Points on a hilly landscape, in no order, each with its height.
A climber steps from a point to the highest of its 2 nearest points, and stops where none of them is higher. Distance is the straight distance between rows; heights are no part of it.
<190>: [ 13  30  12 -17 -12  58  -2 -12  16  48  15   6 -34 -35  -9   9 -37 -12
 -22  -5  -6   5]  height 3.72
<436>: [ 17  31  21 -33  -9  47  16 -23  12  16   4  14  -9 -36 -12  38 -22  -8
  -8 -13   7  12]  height 4.17
<479>: [ 12 -22  23 -24  33   0 -14  -3 -11  14 -57  -4  84  28 -19  13  22 -66
 -30 -10   1 -32]  height 1.68
<100>: [-67 -18   2 -16  29 -41 -12   6   5 -22  55  22  24  -5  22  -9   7  37
  58   1  -2 -19]  height 3.75
<286>: [-55  -2   8  12   9 -53 -33  56 -12  -1  14 -38  49 -32  18  -4  45  80
  49 -21  16 -21]  height 3.63
<275>: [ 37   8  24 -28  27  -9   1 -14 -15  -3 -49  11  73  23  -2  -1  12 -53
 -42   6  -1 -21]  height 1.80
<527>: [-68  29  47  -3  -5 -28   0  52  -2  24  55 -23 -25 -57  19  -9  35  60
  35  -9   3 -11]  height 5.18
<424>: [-35 -64  26  -7  -4 -23  -8   9 -28  -2  52 -20 -35 -42  24 -31  16  46
  48  17   6  -6]  height 2.36
<818>: [-43 -76 -17  -1 -30 -12 -19 -26 -17 -28  45  -5  -5  19  21 -14   4  20
   7  18   8 -23]  height 3.48
<646>: [ 31  15 -26  -9  13  44   6  12   8  12  18  -7  -6 -23  13  -4 -11  -9
 -13  14  -9 -26]  height 3.57
<385>: [ 10  13 -21 -19  25  24   2 -15  10  -5  -6 -16  39  15   9  22  -8 -52
 -31  -2  19 -17]  height 4.53
<739>: [ 47  38 -17  10   1   9  45  28   2 -24  50  -3 -42 -40  -2   9   5  26
  25  12 -14   9]  height 2.79
<456>: [ -4  -5 -18  12 -21   2 -11 -31   2 -11 -14  31  13  59  25 -22  -6  12
 -47   9 -40 -12]  height 4.51
<346>: [-34 -10  -6   9 -26 -43 -35  14 -10   9   2 -27 -50 -31  10 -43  61  70
  22   8  -2 -17]  height 2.85
<888>: [-38 -69  27 -12  12 -10 -18 -32 -10 -25  19   0  14   9  32  -2 -14   4
  36  29  18  31]  height 2.73
<574>: [ 28  38 -25   8   1   1  25  -7  -8 -47  60   1 -23 -12  -2  24 -16  32
  -1 -30  22 -13]  height 2.50
<675>: [ 26  13 -21  -6   3   8  43 -11  -1 -32 -28  21  67  43 -38  54 -12 -37
 -37  -6  12  -6]  height 4.16
<102>: [ 76  19 -28  22  -7  29   9   3   9  18 -54   2 -21  13 -40   0 -22 -32
 -27 -21   4  11]  height 1.30
<33>: [  3  28  10 -31  -6  29  -8 -26   9  10 -17  12 -19 -30  17  15 -11  29
  15   7   3  27]  height 4.75
<925>: [-31   8 -12  -2 -27 -17 -24  15  -4  22  38 -16 -57 -49   9 -30  44  58
  17   7  -8 -21]  height 2.64
<97>: [-11 -40 -16  10 -29 -12 -33 -16  -8  18  -6  20 -41  25  17 -62  -5  17
   3  37 -24   5]  height 4.85
<272>: [ 10  34 -23  -7  16  24  26 -10  15 -22  33 -10   8   1  -5  41 -22 -30
 -25 -15  22  -5]  height 4.07
<966>: [-36  14 -16 -15 -28  -2  -9   0   2   7  64  -5 -34 -34  18 -16   9  32
   1   6   8 -40]  height 2.80
<765>: [ 13  30  27 -14  -5 -20   1 -39  -6 -18 -46  29  35  28  13 -12   1 -14
 -39  40 -10  24]  height 1.99
<539>: [-17 -49  21  -6  33  -1   7   1  -5   6 -49 -12  74  52  -1   5  -4 -68
 -18   2  -1 -41]  height 1.51
<260>: [ 44  17  -4   3 -13  22  27  11   3  17 -72 -13  32  12 -46  21  26 -76
 -30 -29  16  -8]  height 4.62
<325>: [ 85  16  -5   3  -3  23 -11 -15   5  35 -60  18 -13   6 -43  -7  11 -39
 -32 -16 -16  31]  height 1.11
<61>: [ 55  21   9   4 -11  -3  43 -11  -1 -23 -48  10  49  33 -46  43  10 -56
 -30 -10  14   9]  height 4.33
<151>: [-36  -3   0 -30  20  -9   1   0  14 -11  29  32  24  -1  30   1   0  18
  50  21 -10 -13]  height 3.18
<734>: [ 14 -15 -28   7  -5  22 -27  -7  12  39 -33  -2  -9  27   4 -35 -20 -42
 -28  12  -6 -12]  height 6.02
<877>: [-54  28 -24   0  10 -46  12   1  18 -46  36  20  12  34  14  19  40  43
  19 -27  -8  -1]  height 3.35
<570>: [-22   6 -10  -3 -22  -9 -22  -6   3   5  -2  10 -32   6  33 -33  11  32
  20  25  -9  10]  height 4.38
<899>: [-29  50   7   9   4 -16  25  29  12 -38   7   0   9  -9   8  43  -6  56
  50 -24  22  39]  height 4.26
<2>: [-58  39  39  -9  12 -12   3  28  -3  11  70  -5 -21 -53  27  -4   0  37
  25   9   5   1]  height 4.89
<322>: [ 48 -22  27 -17   2   6 -30 -27 -14  43 -69  10  30  16  -4 -25  13 -42
 -40   2 -27 -11]  height 0.81
<941>: [-85 -28  44 -13  -3 -35 -10  35   3   8  67 -15   4 -46  14  -5  21  55
  57   4   8 -21]  height 4.74
<376>: [ 65  -5   0 -10  11  16 -26 -12  -1  53 -65  19  -5   4 -22 -30   9 -32
 -24   6 -35  14]  height 0.96
<644>: [-44  -6   6  18 -25 -36 -16  -1   8 -11  -4   8 -14  29  37 -36  33  48
  27  22 -17   7]  height 4.02
<741>: [ 29  10   5  17   2  14   9  18  11  38 -92 -17  22  21 -27  -6  22 -71
 -37 -13  -1  -8]  height 4.34
<101>: [ -2  35 -24 -14  -3  31  12   2  12 -18  38  12   6 -38  10  19  -5  25
   9  20   6  -6]  height 4.09
<684>: [ 27   8  -5  21 -15   8  -9 -24  11   6 -36  38   3  50   9 -40 -11   5
 -40  19 -48   5]  height 4.78
<503>: [ 43  28 -16  15  18  55  25  44   2  41  -4 -29 -27 -21  -6  -7 -31 -29
 -24 -11   1 -32]  height 2.99
<619>: [ 41  20  22  23  18  34  36  26  -5  14 -51 -47  -8 -20 -51  40 -18 -59
 -22 -62  36 -15]  height 1.69
<94>: [-41  48   3   8   4 -16   7  36  11 -20  22 -16   4 -26  25  15  19  54
  40  -3  19  30]  height 4.69
<87>: [  5  40  24   3  -7   6  20  -9   2 -30  -5  -5 -18 -26  -6  48 -24  41
  27 -13  32  60]  height 3.76
<394>: [ 31  35 -21   0  -3  39 -12  13  18  51  12  13 -72 -24 -31 -10 -47 -10
 -27 -13  -7  22]  height 3.06
<342>: [ 54  28 -26   4  -5  33   7  19  15  41  -4   5 -60 -18 -30  -9 -22 -21
  -7  10 -19  35]  height 3.19
<473>: [-43 -74  33   1   4 -29  -9  16 -29 -25  29 -15  11 -25  29 -17  -1  53
  68  16  24  23]  height 2.68
<96>: [-30   4  25 -21   0   6  -4  16  -3  29  47  -6 -42 -45  35 -16  -6  10
  23  38 -12   5]  height 4.52
<214>: [-67 -11   1  13 -12 -54  -8  -3   6 -31  23   6   3  34  28 -15  54  45
  32  -2 -10  -7]  height 3.69
<961>: [ 56  32  33  -9   6 -14  13 -25 -10  -1 -55  21  42  32  -4 -13   9 -43
 -56  11 -13   5]  height 1.90
<243>: [ 34  23 -13  27  21  52  17  40   7  39 -48 -43 -18 -18 -22   4 -25 -47
 -27 -29  16 -23]  height 2.46
<37>: [ -6  -3 -20   9  15  36   2  10  21  27 -40 -38  12  28   4   1 -13 -64
 -30 -10   9 -27]  height 5.16
<344>: [-53  -1   4   9 -24 -47 -32  27 -17  -2  -8 -32   7 -14  30 -22  49  82
  29  -4  18 -14]  height 3.17
<407>: [-50 -58  -3  -1  24 -58  -8  -8 -12 -44  52  26  35  21  18 -22  19  38
  50   3 -18 -26]  height 3.20
<285>: [-64 -57   0   7  18 -50  -3 -14  -7 -46  37  35  48  51  24 -10  11  25
  14  23 -28   1]  height 3.21
<788>: [  9  21  -1 -15  10  -5 -14 -38  -1 -20 -22  10   9  17  26 -13   4  -7
 -25  27  -1  22]  height 2.09
<750>: [-21 -50  24 -20  -1   2 -31 -38  -2   4 -16 -11  -6  -2  32 -12  -4  -3
  17  38   2  33]  height 2.47
<13>: [ 67  27 -14   7   3  33  41  12   9  -6  13   3 -22 -17  -6  21 -16  -5
   4   2  -4   0]  height 3.14
<519>: [-24  34 -28   5  11 -27  19  -6   8 -61  44  21   6  18   3  43  12  54
  17 -42   0   8]  height 3.05
<859>: [ 64   0   3  30 -35   1   7  19 -24  19 -92 -12   3  13 -88  19   6 -57
 -30 -66  27   5]  height 0.33
<637>: [-76 -34  18 -16  25 -21 -11  12  -1  -5  90  12  12 -35  11  -4 -12  25
  47  11   1 -21]  height 4.25
<125>: [  3 -13   6 -31  10  22  -1  11  -3  48  15 -11 -33 -32  29 -19 -15 -21
  13  47 -17   5]  height 4.11
<820>: [ -1 -18  14 -24  12   4 -31 -45   7  12 -27  -1   5  11  23 -14   1 -30
  -4  25   0  20]  height 2.26
<760>: [-49  27  -1   5  17 -35 -15  62  -2  -3  19 -22  41 -35  19   1  30  67
  59  -4  12   8]  height 4.13
<912>: [ 12  42 -14   9 -10  22 -14  15   7  34  33   6 -85 -41  -8 -20 -31  25
 -19  -6  -7  21]  height 2.60
<389>: [-13  -1 -25 -29  40   5  -5 -27  -1 -19 -11  16  71  29  -3  36  -4 -41
 -40   9   0  -8]  height 4.18
<913>: [-43 -30  -7  13 -36 -19 -18 -35  -3 -26  -2  21   7  60  32 -25   7  26
 -29  29 -36  -1]  height 4.21
<301>: [ 27 -12  -7  26  18  15 -24  23  11  53 -92 -19   3  21 -28 -37   1 -61
 -36 -14 -13  -7]  height 4.01
<364>: [ 22   6 -15 -17   3  16 -14  13  12  49  -4  -1 -54 -18  16 -28  -6 -27
   1  42 -28  31]  height 3.70
<218>: [ -5  10 -37 -20  44 -13  19  -5  -2 -32 -13  31  84  38 -32  60 -13 -42
 -45  -3  -7   5]  height 3.96
<429>: [-14 -29 -10 -11  24   1  -5 -27   7 -23   6  21  59  36  20   1  -3 -15
  -6  35 -14 -16]  height 3.83
<843>: [ 79  11  -6  20  -6  16  59   8  -2 -21   3  12 -20  14 -16  28 -34 -16
  21  -2   1  -7]  height 2.86
<182>: [ 56  14 -20  40   6  37  13  45   0  36 -75 -30 -24 -10 -65   0 -33 -36
 -27 -41  14  -4]  height 1.82
<910>: [ 64  -8  36  16 -12  26  28  -7 -12   9 -20 -27  -7 -12 -63  64 -19 -65
  -9 -67  28  -2]  height 1.08
<388>: [ 75 -21  35  -1  -9  -6  33 -16 -21 -19 -15  -6  30  -5 -69  72   0 -64
  10 -53  26   3]  height 0.76
<464>: [ 72 -25  18  33 -37  15  20  18 -20  21 -60 -31 -20 -14 -93  40 -11 -63
  -2 -54  25   2]  height 0.63
<933>: [-45 -39 -18  -8 -14  -2 -28 -22  -3  -6  62 -22 -20  -8  25 -19   2   3
  -2   5  14 -35]  height 3.13
<965>: [-37 -86  31  14  -8 -38  10 -29 -30 -52  32  22  37  58  20 -23 -11  10
 -17  31 -18   0]  height 3.55
<612>: [-23 -84   1  19 -37 -13  -9 -31 -22 -26  15   9   2  46  22 -35 -11  11
  -7  36  -9  -7]  height 3.84
<786>: [ -9  45 -21  20 -28 -11   2   6  22 -13  34  -6 -57 -18   0 -12  32  55
  13 -32  -2   5]  height 2.53
<883>: [ -9  40 -23  19  -5 -14  20  -3   9 -53  50  -1 -25 -10   1  27  24  60
  16 -39   4  -1]  height 2.78
<902>: [ 17  25  -1  13  15  19  30 -19  16 -47  51 -11 -11 -17 -24  58 -27 -18
  -2 -16  24  31]  height 3.68
<876>: [ 41  35   4 -10 -13   3  -1 -20   3   8 -50  32 -40  -6  -6   2 -16  30
   7  -2  -2  52]  height 5.36
<391>: [-11  21 -25   1 -14  13 -17  -4   4  15  48  -6 -56 -12  17 -22 -11  14
 -21  -9   3 -20]  height 2.52
<936>: [  3 -45 -27  16 -24   5 -31  -8   1  30 -20  21 -16  39   6 -58 -25 -12
 -22  27 -22 -18]  height 5.35
<384>: [-65 -61  22 -15  25 -27 -18  -5 -12 -25  34   2  32 -18  22   0 -18  27
  60  31  22  32]  height 3.07

Where does a climber stop that starts at each point below?
<765> -> <384>
<925> -> <94>
<912> -> <527>
<883> -> <734>
<407> -> <527>
<913> -> <734>
